A landscape with many peaks, sampled at points; each row gives a point and its height.
From any point a climber steps to the highest of the 2 points nearest to it. It stops when none of these is higher. Distance is the straight distance between rows; heights are no part of it.
mosir: [-12 -10 -30   9  11  39   9   2 -12  38   5  -5 -16  -7 -32  10  28 -28
 -22  26 -39  -7   4  19 -36  26  -5   5 -20  -3   4  14  -2   7  28 -12
  -3  19  20 -20  43  27  13  28 -26   8   8   8  18 -25]  height 30.0
Datat: [  8  23   9  17 -32 -27  15  17  -5   1 -21  29  12  13  19   0  24 -16
  16  -5 -19 -15  15 -19  24   6 -19  -1   2 -43  -2  -8   8  -9 -23  -4
  14 -27 -12  17  21 -21  24  37 -31  10  -1   4   0  20]  height 46.6
poban: [-17   4 -34 -54  -8 -22   0  -4  18   7   3  -4 -20  -3 -10  22  -5 -19
  14  56 -11  17  24 -23   6  45  20 -10 -45 -38  -7 -35   4 -23  -1  19
  -5   0   9 -20  41 -16   5  53  -8  24  15 -19   4   5]  height 44.4
viba: [ 18   5  10  13 -19 -12   2   4   7  27  -8  28  -9  -8  15  24  48 -16
  29 -16 -33  -4   3  10   6  -4  -9  10  29 -20  -1  19  -4  -5 -22 -16
  14   4  -7   1  36  -8  22  55 -17   4  -3   2  -5  20]  height 43.9
pakel: [  4  11  -5  24  -2 -14  -5 -12  34 -17  10   8 -20  12  -3  -6 -44 -17
  -9  -2 -10   9   4  26  17  16  22  30  18  14  21  10   1  -9  -3  -7
   5  16 -14  46 -18   3 -14 -10  39 -27 -26  -7   3  13]  height 68.4
boso: [  5  -2   3   5 -23  19  30 -10   8 -28  -8  -8  -2  10  18  23  32 -11
   8  58 -12 -29  12 -24 -17 -32  11  14 -25 -14 -16 -13  -5   4 -26   8
  16  -4  -7 -46 -12 -17  49  -1   1   4  46  15 -15  30]  height 42.9
non: [ 30  39  15  36   3   8 -21 -12   9 -13 -22  -3  29  -6  42   8  -2   6
 -11  -4   7 -18 -12   9  24 -37  18 -11  28  14 -13   3  -7  20 -29   4
  22 -24  -6   5  -5  14 -10  12  13   4 -15  36  33 -13]  height 67.4
Pesed: [-51  19 -23 -25   1  -2 -13  11 -22 -11 -11 -12  18 -32 -13  18  27  -1
  -2  14  -7  12 -42  26 -26   2 -10 -23  -4 -11  23   3  -2   0  -6 -24
  -8 -44  24 -61  18   5  42   9  17  25 -16  42   3 -50]  height 58.3
Gukud: [-16  23  -4 -29  19  26 -20 -16  19 -14 -19 -14  -3  16  -1 -31 -20  -5
 -34  -7  13   3  18  -9   3  35  -4  -6  -1  16  -5  15  30 -15  -9  13
  30  32  -4  -4  15   4 -20  21  38   5 -14  13  40  13]  height 89.2
rudo: [ 20  24   2  -4  35  35 -33 -17  -1 -23   2 -14 -22 -44  -4  -4 -16 -16
  21  -9  19  26 -25  10   5  -6  14  30  29  11   8  40   7   8 -22 -25
  -2  13  -5 -16  -2  11 -27   0  52 -18  -3  10 -17   9]  height 62.6
kan: [ 20   4  14  18  40  -6 -23  -2  -8 -21 -14 -25  -5 -41  42 -14   0  25
  23 -42  61   6 -11 -31 -16 -24  15 -16  17  19   7  31 -22  45  -3   4
 -12 -17 -12  -4   9  10 -14 -53  16   1  -6   0 -18 -39]  height 59.2
zoli: [ -1  26   7  -8  12  -5  -7  -7  20 -27  -1   3   0  24  13 -12   5 -30
  15   9  20  -6   4 -31  27  18 -32  21   5 -11  -9 -16  18 -32  -2   7
   1  27  18  20   2 -13 -43  24 -12  24 -14 -15   3 -13]  height 65.9
teban: [  4 -15  11  15  -2 -42  28  -7  31 -15  -3  11  -7  49  16 -13 -28   2
 -34   0 -14   8  14  17  12   0   6  21 -10  31   3 -12  19 -13  13  -7
  11  17   1  67 -14 -18 -16 -18   5 -32 -11 -36  14   0]  height 61.3
dek: [ -5  -7  -1   7 -38  -2  54  -3  -7 -43 -12   7  -5  23  29  -4  12  -8
   3  56  -3 -18  24 -22  -1 -19   1  30 -26  13 -14 -21  -8   0 -21  -2
   8 -28 -25  -9 -24 -32  46 -16   2 -37  39  -8  -1  46]  height 46.7
Bupev: [-12  -6  31   0 -28 -24 -16   3   9   5  -1  33  17 -14  -7  17 -15  23
  19 -21   5  18   1 -19  23  -9  25  -3  32 -33  12  -8   4  -3  -8  18
 -15   0 -29   4 -14 -20   2  24  21 -10 -20  -3   1  54]  height 38.9
visuf: [  9  -6 -31  23  -3  26  12  -4   0  26 -16 -31   3  -1  -5 -11 -11  -5
 -47 -11 -13 -20   6  53  -9  -2   3  -8  -3  24  -7  -5  20   0   6   9
  26  -9  21   8  25  26 -17  -6  -6 -11   9  31  65   1]  height 57.2
bav: [ -2   0  -1   4  -2  12 -28   5   9  -2  -6 -35  20 -25  23  -1  33 -21
  36 -27  10  -8  -3   7 -25 -25  10  -7  30  17  24  38 -20  19  -4   4
   1  19  37  -1  19  -1  20 -32   2  12   8  38 -15 -40]  height 4.2
Nes: [  7 -17  28 -15 -30   9  -1 -17  25  37  11   9  22  52 -11  -1  20 -25
  26  10 -18 -27  31 -22  10  -7 -40 -29  11   0 -29  -2  17 -30 -14  19
  22  51  18  -9  -8 -10 -16  19 -23  35  36  11  -4  45]  height 62.5
nofe: [ 20   4 -41 -38  -3  -7 -11  10 -15 -13   0  -1 -37 -16   2 -31 -21  27
  -7  -5  -6  42   8  -1 -11  34 -18  37 -40 -43 -22 -31  34 -34 -16  -4
  -1 -38   2  -9  23 -26 -33  10 -49 -30  20 -12 -28 -22]  height 14.4
nof: [ -2  13  36   3 -30  -7 -14  28   7  12  -8  39  48  -9 -18  26 -17  21
 -15 -34  21  21 -17 -17  31  15  14 -24  62 -37   1 -11 -30  16  22  19
 -25 -18 -29 -15 -24   1 -11  -8  24   0 -54 -12   2  30]  height 36.2
meli: [  9  12  -2   5   5 -18 -10  -2  17 -23 -10  30  11 -28  18  19   3  14
   8   2   3  23 -10  -1   7  -1  36  23  31  -7  31  13 -25  40  -4  -5
 -16 -27 -33 -19 -16   3  11 -12  35 -18 -23  10 -14 -16]  height 31.7
pubub: [  5  15 -34   5   5 -21  15  -1  15 -28   0 -56 -11  -7  25  -4  16 -19
   6  12  26  -3   2  24 -17   0   5  23  18  22   7  -6  -3  -5 -10   9
  -9   8  37 -17  12   9 -10  19  18  18 -29 -17  22 -24]  height 64.9
nodos: [-35   0 -36 -29  -5  36 -15  29 -43 -29   5 -15 -30  -1 -33  -8 -22 -16
 -14  28 -20  20 -17  27 -44  38  -4  16 -55 -21   3  -2  14 -22  16 -18
  -5 -14  18 -39  26   5  38 -12   2   0  22  18 -10 -31]  height 86.1
Tavo: [  2 -15 -34 -60   4   1 -27   2   9   2  14   9 -44 -34 -16 -18 -29  12
  26  -6  -7  45   0  -8 -10  19   5  40 -31 -51 -10  -6  42  -8 -19  -1
 -16  -9  -7 -15  18 -31 -14  12 -18 -30  24   3 -25  -3]  height 17.8
zug: [ 19 -25  17  26  12   5  30  -3 -42  -9  18  -1 -42 -19  11   9  40   2
  20  12 -16 -21 -18  -6 -25 -31 -32   2 -12  22 -30  17  -8  12 -13 -20
  -2   4 -21 -26  -9   2  34   7  -9 -11  27 -24 -24   0]  height 47.1
remam: [-19 -34  -8  22   0 -20   1  32 -27  30   9  12  -4  -9  -2  -2  11  19
   5 -17   3   4  -3  15 -14  -5  23 -20  -7  16  30  17 -32  11  15  -7
  -5 -13 -22  15  -3   1  56 -15   1 -20 -10  -5  -1 -17]  height 36.8
Nim: [ -6 -29  24   5 -25 -34  16  26 -18  24  13  28   8  28 -15  -7  14  -1
  21  -5   8 -20  38   0  34   4 -16 -18  18  30  10   6 -17  16  -8  -7
  -2  19 -11  20  -8  19  36   2  -7   4 -19 -32  15  40]  height 40.7
nume: [  8  -7  -6 -12 -17  37   0 -15  44  10   8 -16  -8  43 -23  12  -1 -39
 -19  37 -34 -14  17 -13 -18  21  -9  10 -16 -31 -27 -27   9 -29  11  32
  14  43  27 -25  16   4 -16   9 -48  15  40  13 -13  16]  height 37.3
Bogad: [  8   5  -7  13  24 -23   3  12 -40  16  17   9  -5   4 -17 -28 -26  17
  -8 -15  27  -6  10   9  34  19  -6 -13 -23  23  12   3  -3  -8  16 -15
   2 -18 -10  44   0  19 -31   3   7   4 -41 -41  35 -15]  height 47.0
Gel: [-17 -24 -19 -52 -14 -24 -21  -5   6   3  23  31 -33 -11 -61 -24 -39   7
  24 -25 -24  41  -2  18  14  11  -2  18 -16 -23   0   0  36 -34 -10  -8
 -29 -13  17  16  -2 -29 -31  -5  -2 -24  11  13 -20  12]  height 21.2
suk: [ -9  -6   3  -8  -1  29 -39 -33  17  54   4 -12  15  25 -21  -4 -18   8
 -15  10 -12  -6   4  23  14   7  28 -58 -14  21 -12   4 -14   3   0  25
  10  15  -3   8   2  22 -12  24  19  25   5  36  50  17]  height 49.2
pavu: [ 11  28  40  26  -4  13   4   0  -1  -8  12  13  21  -2  46 -15  11 -22
  49  -8   9 -39 -13 -27  26  -8 -43   1  48   2   9  33 -16  35  13   4
 -18  57   8  15 -17   5  -9  -8  -7  34 -11 -18 -25  -8]  height 64.5
dodi: [-13  23   2 -21   3  12 -31 -10   6   1  25   9  -2 -19 -31 -16 -21 -14
  37 -19   9  27 -22  15  22  20  -1   9  49   1  14  27   0 -18  -9 -24
 -12  24   9   5 -16  -1 -38  17  46   4 -34   9  -4  16]  height 73.0
fop: [ -9  13  -4 -20  -5  14 -10  -8   7  12   4   8 -13  -8 -16  54  12 -14
  25  55 -39  -4 -30   5  -4   0  -5 -22 -23 -39  -3 -25   0 -27 -14  -3
   8  -6   6 -50  19   0  18  40  -1  36  17  26 -18  -7]  height 37.9
genor: [  8 -31  23 -15   9 -13  50  -8  22  -6   2 -26   9  51  14  -2  30   9
 -16  14   7 -20  16 -30  13 -27 -36   9   2  32 -49 -34  34 -13  12   1
  -4  39  55  11  -7 -24 -41   5 -42  20  16 -20  15  -8]  height 56.3
buni: [  7  37  28  37 -17  -7  11  23 -30 -15 -20  14  33  13  29   3  27 -21
  12   4  -4 -38 -14 -13  12 -19 -41 -21  -1 -37   4   5 -12  11  -4 -12
  14 -14  -7   9  -1  -1  39  15 -31  27 -18   3  -6 -12]  height 53.1
Neban: [-23 -10 -24  -8   9 -31 -18  17 -36   9  17  -9  -2  -1  -6 -11 -19  15
 -12 -21  33  10   3  18   2  27  15 -30 -12  30  28   7 -19 -15  22   2
   4 -16  -7  35  -5   0  27 -13  20   1 -50 -29  22 -13]  height 41.1
gika: [-18   0 -26   2  -6  21  -7  22 -39  -7  -1  30 -32 -20 -18 -12  -7   2
 -10   3 -37  24  -9  23 -19  22  12  30 -37 -27  10  14  10 -11  18 -30
  -4 -21 -18   2  12  -6  23 -10   7 -30  19  19  -9 -27]  height 61.7
duza: [-41   6 -30  -9   0  23   2  14 -28 -44  -2 -21  -9 -27 -14  13  13 -12
  -4  28  -3   2 -37  17 -39   6 -11   6 -34 -21  22  -5   0  -6   8 -18
 -18 -24  28 -41   2  -4  45 -26   8  16   4  32 -20 -56]  height 66.3
Kun: [-18  -8  21 -11  14 -34  -1  -9  10 -21   2  20  21  14 -14  13 -23  12
 -20 -18  30  24  -9 -11  27   5   5  -1  14   6  18 -11  -1  -8  16   7
 -22   4 -20  31 -45 -15 -19 -28  28 -10 -36 -39 -20   2]  height 57.5
zipuf: [-23  -8  24  16 -37 -40  16  19  -5 -18  -7  24  22  30   4   8  -6   1
  -9  -8   5 -13  11  -1  34   4  -9 -24   9  12  19 -24 -24  -4  -4   0
  12 -14 -31  43 -27 -12  49 -19  11  -9 -18 -24  -9  35]  height 45.1
Ras: [ 17 -25  19 -18  31  47 -32 -22   3   3  -9 -21   8 -20  -8  24 -17   4
  -6 -17  37  -6 -23  -9  -3 -22  19 -19  -4  27  -6   3 -12  19   9  25
  10  38 -14  14 -15  14   1 -54  25  -3  36   5 -24  14]  height 73.3
ruvu: [-22  29 -21 -22  29   6  18  12   0  -6 -23 -36  -3  13 -10 -50 -36  18
 -57 -21 -18 -10  26  13 -22  34  -3  15  -8   8  -8  22  34 -16  -7   2
  35  -3   8 -35  17  17 -26  16  14 -13  -4  -3  43   3]  height 74.2
bov: [  3 -18   1  39  -7 -15  29  16  -5 -14  -7   0  -2   3  29   1 -21  33
 -27   2   4 -10  19  22  -7 -20  32   8 -17  32  18 -10 -23  18   7   1
  15 -21 -44  27 -34  -5  32 -62  25 -47  14  -3 -12  10]  height 60.2
bur: [ 10 -14  -5  15   6  29  -7 -11  -6  42   5  -6   1  10 -20   1 -11   1
 -15  -8 -13 -32   0  36  13  -9  14 -26  -3  30 -11  -3  -9  -1  -3  11
  25  20   0  31  13  18   0   6  -5   2   5  18  42  18]  height 52.6
Buros: [ -3  15  -2   8 -18  -4 -22  -2  -4  -4  -3  21 -13 -10   7  15  -6  11
  -4  -9   9  17   9 -13  12   5  48  -8 -14 -20   4  -9   7 -19  -8  15
   9 -22 -37  12   9 -15  23  37  31   2  -7   7  16  48]  height 42.8
dade: [ -1   0  18   7  -5  40   8 -16  17  15  17  20  16  18  -1 -13  11 -32
  44  -6  -6 -33   5  -9  17   6 -30  18  40  12   5  15  -9   0   5  -2
  -3  80  19  22 -19  -3 -33   0  -4  31  -1   9  -7   4]  height 73.1
sig: [  2  -3 -24 -39  21   8   4  -1 -11  -9  15 -19 -27  10  -8 -49 -17  23
 -28 -16  -1  37  17  -1 -17  40 -17  45 -24  10 -22 -19  25 -16  12   2
  -1 -18  25 -26  20   4 -66   2 -62 -31  10 -26  11 -20]  height 11.7
Bem: [  1 -17  35  -2 -23  31  -8 -34  44  24  11  28  14  38   9  -1  10 -26
  27  -3 -10 -27  19 -12   1   4 -19 -11  39   5 -15  -2  17 -28   2   6
  26  81  15  22 -25 -22 -39   7   4  21  25  26   0  33]  height 66.4
bivif: [ 50  39  13  39  20   9 -23 -13   5 -33 -22  -3 -29 -38  39   6  -7   0
  22  -3  18  19 -16  -6   3 -22  22  35  17  -2   8  27   0  23 -29 -35
   3 -17 -25   3   6  16 -26   8  46 -14 -10  -7 -17   1]  height 66.5
zame: [-17  16 -15 -17  10  11 -26 -24  10 -24 -22  -6  12   4 -15  -6 -40  27
 -56 -19  -2  15  -3  33  -4  -8  31 -25  -3  32   6  13  23 -16 -18  10
  21 -31 -18  -9 -15  -2   1 -46  43 -24   5  38  20  -1]  height 71.5
letat: [ 25  12  -6  34   7 -36   4  -8  11  -5  20 -11 -13   6   8  -6 -41  -6
  -2 -11   2   4 -18  42  11 -11  20  16  26  48  18  18 -25   4 -10 -28
  -6 -10  -6  63 -35  14 -15 -16  29 -25 -33 -34 -15  -2]  height 62.2
guviv: [ -2  -1  25 -24 -16  11 -68 -25   9  54   7  -1  28   9 -13  12 -16  24
   9 -29   1  16  -8  14  23   2  41 -65  16  14  -9  13 -28   8   1  14
  -9   4  -3 -11 -14  15  -8  25  15  29  -9  32  30  28]  height 47.3
zada: [ 52  51  41  54  -7   7  -7 -11  20 -20 -23  14   4 -17  44  11  -5 -16
  15   4  -5 -10 -19  -8  12 -45  10  14  33 -13   5  15  -5  37 -29 -28
   9 -14 -31  10 -10  16 -16  20  22 -10   0  15 -18  14]  height 75.3
meb: [ 13  -2   9  15  15  16 -11  -2  17  11  -3   3  24 -31 -12  -1 -50  35
 -28 -28  10  31 -10  15   5 -29  32   4  17   5  14  24   9  33   8  -3
  -9 -41 -35  30 -29  17 -31 -70  49 -54   4  23 -11  14]  height 72.1
levuz: [ 30  -8 -27  37  -8  22  46   4 -11   7  -7 -59  -7 -14  18  24  37 -26
 -26  12  14 -30  12 -11 -48 -27 -18  -2 -13 -19 -25  -9  10   5  19   7
  10   6  19 -31  14  27  30  -1 -38  30  38 -10   5  24]  height 38.8
dolo: [  9 -12 -29 -23 -12  11  15   0   5  24   5 -19 -16   9 -24   7   6  24
 -28  22 -26  14  24 -14 -12  16  -3   9 -33 -22 -32 -59  28 -25   3  23
   3 -30  32 -38  24   8 -28  26 -83 -10  37   1  -9  12]  height 9.0
maget: [ 27  25  12  36  33 -24   2  -1 -12 -40 -15 -43 -14 -33  51 -33   6   6
  17 -10  42 -18 -23 -28 -26 -30  -3 -14   3  11  -1  20  -6  40 -11   3
 -21 -17   6 -10  13   3 -28 -25  -7  19  -6   0  -9 -64]  height 65.3
Kubug: [ 21   6 -10   9  -1  12 -29  -4  -6  31  -9  -5 -31 -20  13  18  23  -6
   1 -21  -5  23   9   8 -19   7  29  -3 -12 -10  -1  20  10  -6 -12  -4
  14  -8 -17   0  47  -3  17  48  10  -4   3  10  10  22]  height 47.6
lozo: [ 20 -21   4  46  20  -7  34   9 -15   0  15   2 -50 -13  11  -7   4  -6
  16  -3 -16 -13 -14  17  -7 -20  -9  25  13  30  -1  25 -16  25  -5 -26
 -12  14 -19  16 -12   5  14  -1   7 -37  11 -32 -24  -5]  height 51.9
Kol: [-19  22   7 -16  14 -11 -12 -18  30 -43 -13 -11  10  27  17 -16  -4 -17
 -25  10  24  14   4 -12  24  22  -8 -12  12  21  -3  -8  27 -35   2   4
  20  31  14  25  -4 -17 -23  15  33  18 -35 -10  31 -11]  height 76.4
tamog: [  3  12  11   5  -1 -17 -12  24  29   7   7  11  42 -21  17   9 -26  35
 -10 -16  30  35   3 -21  14  11  25  11  49 -18  25  17 -20  52  27  14
 -34 -37 -37  -5 -16  13 -11 -26  36 -18 -59  -9  -3  -5]  height 33.9
gisiv: [-19  16  -1 -34 -17 -14 -44  -5   1  20  -8  -3   6 -17  -6  30  18   6
  23   2 -18  25 -26  23 -12   2  17 -37 -13 -25  16   4  -3 -13 -17  -5
  -3 -27   7 -42  34 -13  34  35   6  24  -1  37  -7 -11]  height 52.9
sen: [-19 -16  -4  11   4   3  11  16 -28  -6   2  48 -19 -24 -10  -2  24   6
   7  14 -40   0 -20   0 -14  -4 -17  22 -22 -28   9  10  -3  13   7 -31
 -22 -14 -19   0 -13  -4  35  -2 -11 -14  10   5 -25 -46]  height 50.9
Refa: [ -2   2  21 -14 -18   9 -63  -7  -2  46  -4  15  21 -23  -7  34  17  12
  18 -31 -18  25 -32  15  -4 -11  35 -34  22  -4   4  25 -20  18  -3  -8
  -9  -6 -11 -32  11   3  35  25   8  10   0  35  -8   9]  height 49.7
zel: [-11   2  -8 -29   5   9  -2   7   1   0  16  41  -9 -15 -17  30  26 -10
  43  39 -39 -22 -29 -16  10 -10 -51   6   8 -42  -6 -11   6  -8 -10 -14
   1  18  19 -44   5  -5   7  25 -28  37   6  20 -39 -41]  height 41.4
vebef: [-18 -11 -27 -36  -2   4  -8  -9  -3  27  20  27 -31  10 -65 -22 -24   0
   8 -11 -32  13  16  22  13  37   8   4 -21   3   4  12  13 -17  -2  -7
 -12   0  13  -2  25  -1 -29  22  -5  -5   3  22  19   9]  height 24.1
Dutom: [ 23   3 -11   8 -10  41  10 -18  38 -24 -19 -23  -6  19   7  27   6 -31
  -8  55 -16 -19  22 -31 -29 -16  21  31 -31 -29 -29 -22  11 -14   1  29
  16  29  17 -35   8   5  10  -3 -15  16  58  11  -8  19]  height 39.9
Gagiv: [  2 -27  20   1 -17 -28   5  13 -18 -11 -11 -29  11   8  29  -3  24   9
  21 -28  23 -16   3 -10 -19 -38 -22 -15 -21  -4  -3 -10   0 -11 -27  17
   9 -15   2  -2  -8 -29  36 -15 -26  -7  14  -1 -15   0]  height 5.4
Kigev: [ 15   3 -20  30   8  32  34  12 -19  23  -5 -23  17   2   2  12  30 -27
 -30  18   1 -42  19 -24 -12  -5  -7 -11  -8  -6 -21  -6  -2   6  25  24
  28  12  10   4  30  18  21  14 -41  28  11 -15  30  19]  height 35.6
zam: [-19  -1  20  14 -23 -43  18   7   1 -23   0  52   7  22 -37   2 -41   3
  -8   6 -11   1   5   7  29  12   1   5  -3 -16  35 -21  -6 -18   1 -15
 -22 -16 -33  40 -54 -11  -4 -18  21 -20 -16 -29 -28  24]  height 50.8
romu: [-22  -7  10 -13  -3 -25 -17  11  -6  -4   2 -25  33  -6   5   2  24   3
  31 -36  24 -10 -22   3 -11 -22 -13 -22   9   9  18   3 -20   6  -8  20
 -17  -3  31 -15  -4 -19  22 -22 -18  14  -3  21 -17 -41]  height 4.7
bikeg: [-21   0  15  -6   7   6  11   2 -10 -26   5  68   0 -26 -21  26  30  -7
  22  32 -39 -16 -42 -11  11 -10 -37  14  17 -31   3   3 -16  19  -1 -28
 -20   3 -19 -30 -21   2  24   9 -10  11  -1  10 -39 -37]  height 45.3
Dipoz: [ -4 -12  16  -7  26  28 -26   3 -40   7   4   3  17 -24 -16  34  11   2
  -2 -21  29  -7 -25 -15  -6 -11  14 -27  -6   1   5   9 -26  34  20  21
  -8   6 -23 -19 -12   8  30 -17   4  12   8   7 -19  -6]  height 84.9
ful: [  9 -11   0  13 -17  12  10  14 -17 -29 -29 -29  11  11  27  -9  14  17
 -28 -10  14 -17   8 -23 -19 -30 -29   5 -43 -35 -22 -30  31 -16 -18  19
  14 -24   9   7  -2 -19  17 -25 -35   4  28  13  -8 -11]  height 6.4
Nopuz: [ 14  -3 -17   2 -16  35   1   3  -6 -10 -21 -17   1  18   4  -8   0  23
 -63  -7 -10   8  17  -8 -22  -2 -13  14 -39 -27 -40 -45  52 -26  10  27
  15 -25  17 -16  18   0 -23  -9 -61 -12  40  25  15  -2]  height 7.7
pif: [  1 -17  44 -13  16   1 -10   5  20 -11  -5  -8  24  -5  25  24  -9  13
 -22 -34  54  20 -28 -21  26  -2  -1 -11  43   8   0 -18 -10  10  31  19
 -12  29 -25  39 -35 -12 -11 -52  38   3 -23 -50 -24  33]  height 62.7
reli: [ -2  20 -30  16   4 -18  29  -6   2  -8 -23 -32  11  15   9 -35 -22  10
 -64  -8  -3   6  23  30  -4  11  -7  -3 -11  23  -3  -7  39 -12   9   0
  16 -33  14   8   7  15 -42   6  11 -22 -18  -6  65 -11]  height 64.2
mase: [  3 -39  36 -24  36  25 -14 -21  22   5  -1  -2   8  -1  15   7 -14  20
 -14 -10  43  -2 -23 -22  14  -4  -1 -10  13  17  -8  -8   5   9  36  15
   7  64 -17  58 -21   3  -3 -51  28  -7   1 -24  -9  34]  height 67.2
vuv: [  4  34  42  19  -8   5  -6   9 -23 -12  -4  36  40  -4  21  12  30 -13
  40  -2  -3 -33 -16 -31  21 -15 -46 -14  37 -25   4  23 -19  19  13   3
  -2  24   7 -24  -7   1  21  11 -25  37 -14   9 -21 -17]  height 58.6
Bar: [ 24 -17 -13  44   2  20  58  19 -34  -3   2 -29 -43  -9  28   2  43 -17
 -16  18 -13 -27   5  -2 -49 -16 -30   1 -13  13 -29   2 -10   1   7 -14
   8   3  -4 -11   6   8  36 -11 -31  -1  29 -37 -12  14]  height 42.7
Gugar: [-11  -8  -3 -25  -6 -34  24  15   8 -13   5  23   2  27 -11   5  18 -17
  29  29   6 -27  24 -29  36  10 -19  18  -2  -7  -8 -31   1 -28 -12  10
  -8  21  24   4   0 -13   0  23 -30  37  -3 -32 -10  -1]  height 56.4
rov: [ 14 -24  14 -20 -20  -9  35 -11  22  26  14 -28  35  51   4  -2  43 -14
   9  16  -5 -28  42 -38   2 -21 -48 -11   1  21 -36 -15  17 -13  -9  22
   6  31  43 -21   6  -8 -17  16 -45  34  31 -14   9  28]  height 59.3
Bato: [ -3  29  13  -4 -13 -44  16  -2  -2 -30 -12  48  11 -17   8  22   0  14
  23  11 -15   3 -25  19  28  -7  14   3  15 -28  18 -17 -20  12 -23 -29
 -10 -46 -24 -16 -31 -28  10  18   4  -4 -16   3 -22  -7]  height 29.1
zibis: [ 29  -8 -11  46   3 -39  16  19   0  25  14  -4 -26 -10  29 -20  -2  -1
  13 -20  -6  11  -6  35 -11 -11  16  10  22  29  15  28 -24   7  -7 -41
   1 -28 -19  40   0   7  -2  13  12 -34 -29 -26  -1 -17]  height 57.3
Nat: [-21 -17  -8 -37 -15 -55   2   4  17  19   5 -13   2  27 -23  12   8   5
  19  25  15   1  28 -12  16  19  20 -24 -34  -3  -1 -37  -5 -27  -3  21
 -16  -1  33 -11  26  -5  -3  43 -11  42  -3 -31  18   1]  height 49.9
dekop: [-18  -3 -38 -12   3  20  19  10 -17  25  14   1 -24  10 -52 -20  -9 -12
 -26   8 -42   9  19  38 -15  52   7  12 -18  24   9   1  -1  -8  32 -13
  -1  -5  22 -22  39  22 -16  15 -25 -16   4   0  37 -10]  height 27.1
bapa: [-22  15  -2  -2  13   8 -13 -19  27 -15   1  26  20   3 -27 -14 -55  13
 -39 -13  -9  22  -5  21   6   1  22   9  13  14  20  33  21  17  18   0
  -2 -18 -22  18 -28  12 -22 -66  44 -50  -7  32  -1  -8]  height 81.3
Guf: [  6   4 -21  13  10  28  26  -7  -6  40   7 -31   5   2 -28  20  46 -34
 -21  28 -22  -6  22  -8 -26  21 -14  -6  -4 -10  -3 -11 -11  -1  30   3
   7  15  39 -26  34  27  -1  38 -58  37   3 -14  10  11]  height 32.7
vaka: [ 15  10  -4   6  33  -6 -30  -2   5   5  -3 -16  11 -30  17 -38 -34  36
   2 -32  38  32   2 -10  -7 -16  18  -3  12  14  18  46   8  35  -9 -14
  -2 -40 -23  11  -5  21 -23 -40  43 -38 -20  14   0 -17]  height 64.4
tuno: [  7   8 -22 -33 -10   8  11 -15  41  32  12 -11 -23   8 -15  30   5 -28
   5  58 -45  13  19 -17  -3  39   1 -13 -27 -55 -26 -28  -1 -30  -5  15
  10   6  14 -27  36  -6 -11  44 -44  16  49  -8 -28  31]  height 39.8
fiku: [ 20  12 -15  36  14 -18  26   4   1 -32 -22 -49 -11 -13  40 -31   0  -9
  -3  -7  32 -10  -5   3 -32 -22 -16   9 -11   0   0  -1  11   7  -7   3
 -11 -24  24   2  10   9 -37 -15 -10  -1  -2   1  12 -43]  height 74.1
gokab: [  4 -15 -18   9  -3   1  -3 -15  20 -20 -15 -13   9  -4  12  12 -28  34
 -46  -6   2   5   5  41 -16 -19  49  -8  -6  51  14  -2 -13   4   1  10
  18 -22 -15  19 -19   8  16 -72  38 -33   6  16  15 -12]  height 66.0
Botim: [ 11 -16  -1  17   9 -32  26  11 -12   4  -4  -6 -11  24   6 -11   2  10
 -13 -14  15  -5  21  -4  15  -2  -3  10 -22  20 -11 -21   7 -22  -2  10
  10  -8   5  41   5 -12 -18   8 -19  -9  -5 -42  18   0]  height 55.0
bako: [-15   1  17 -14  -7  21  -9 -10  14  12  31  37   5  10 -46 -27 -14 -25
  48 -16   0  -1   0  11  24  21 -15  12  35  -9   4   9   2 -25  -6 -27
 -21  48  28  30 -16  -6 -59   4  18  23 -17  22  -5  14]  height 90.2
Loko: [ -8 -41   6   6 -10 -43   5  21 -18  38  10  14  19  16  -6  -5  17  30
  15 -12   2 -21  13  14  12 -23  21 -34  14  38   6   2 -36  25  -8   2
  -5 -15  -4  -7 -16  12  38   4 -13  -3 -22 -11  27  -3]  height 37.7
molop: [  5 -14 -31 -44  19 -10  16 -11  12  14  11 -23 -20   4 -13 -14   4   9
   4  14  -1   9  20 -10  -7  24 -13  32 -28   0 -18 -35  19 -11  -1  18
 -13  -2  39 -33  24  -6 -46  23 -49  -2   6 -12  12 -25]  height 10.3
fepi: [  4  -2  19  29 -17 -19  49   2 -25 -43  -1   9 -15  24  21  -6 -18   2
  -3  28   0 -10   7   5   6 -17 -23  16 -12  41   3 -14 -21  12  -7 -12
  -2 -15 -42  25 -56 -15  25 -34  22 -49  23 -37 -20  33]  height 53.0
dulo: [-32 -20  12 -21  19  16 -23  12 -38  20  20  19  21  -8 -24   1   8   7
  27 -12  32   3  -6 -33   5  16  -6  -4   0  -9  20  10 -20  31  32  17
 -28  34   0  -1  -7   5  15  -2  -3  26 -26  -3 -10 -15]  height 69.1
pobis: [-31  -9  -7 -27  37  31 -21   0 -28  36  35 -10  10 -21 -11 -25   7   5
  29 -12  31  24 -13 -13 -15  19  13  -2   3  21  11  40 -25  46  34 -13
 -27  26   8   2  13  19  12   0  32   9 -27   9   8 -21]  height 58.7

For each start below, name the point where the climber stops.
Dutom -> bapa
Nim -> Dipoz
Gagiv -> pakel
tuno -> Gukud
Tavo -> pakel
levuz -> pakel

Call two points neighbours if one is among the 2 nearest of the other. Go from one point of each pair to the other, from neighbour to neighbour, staying as high as possible. Name the lowest point that can't be avoided.
zada, Kubug -> viba
bako, zada -> rudo
bapa, fiku -> kan
pakel, Dipoz -> remam
nodos, Gukud -> guviv
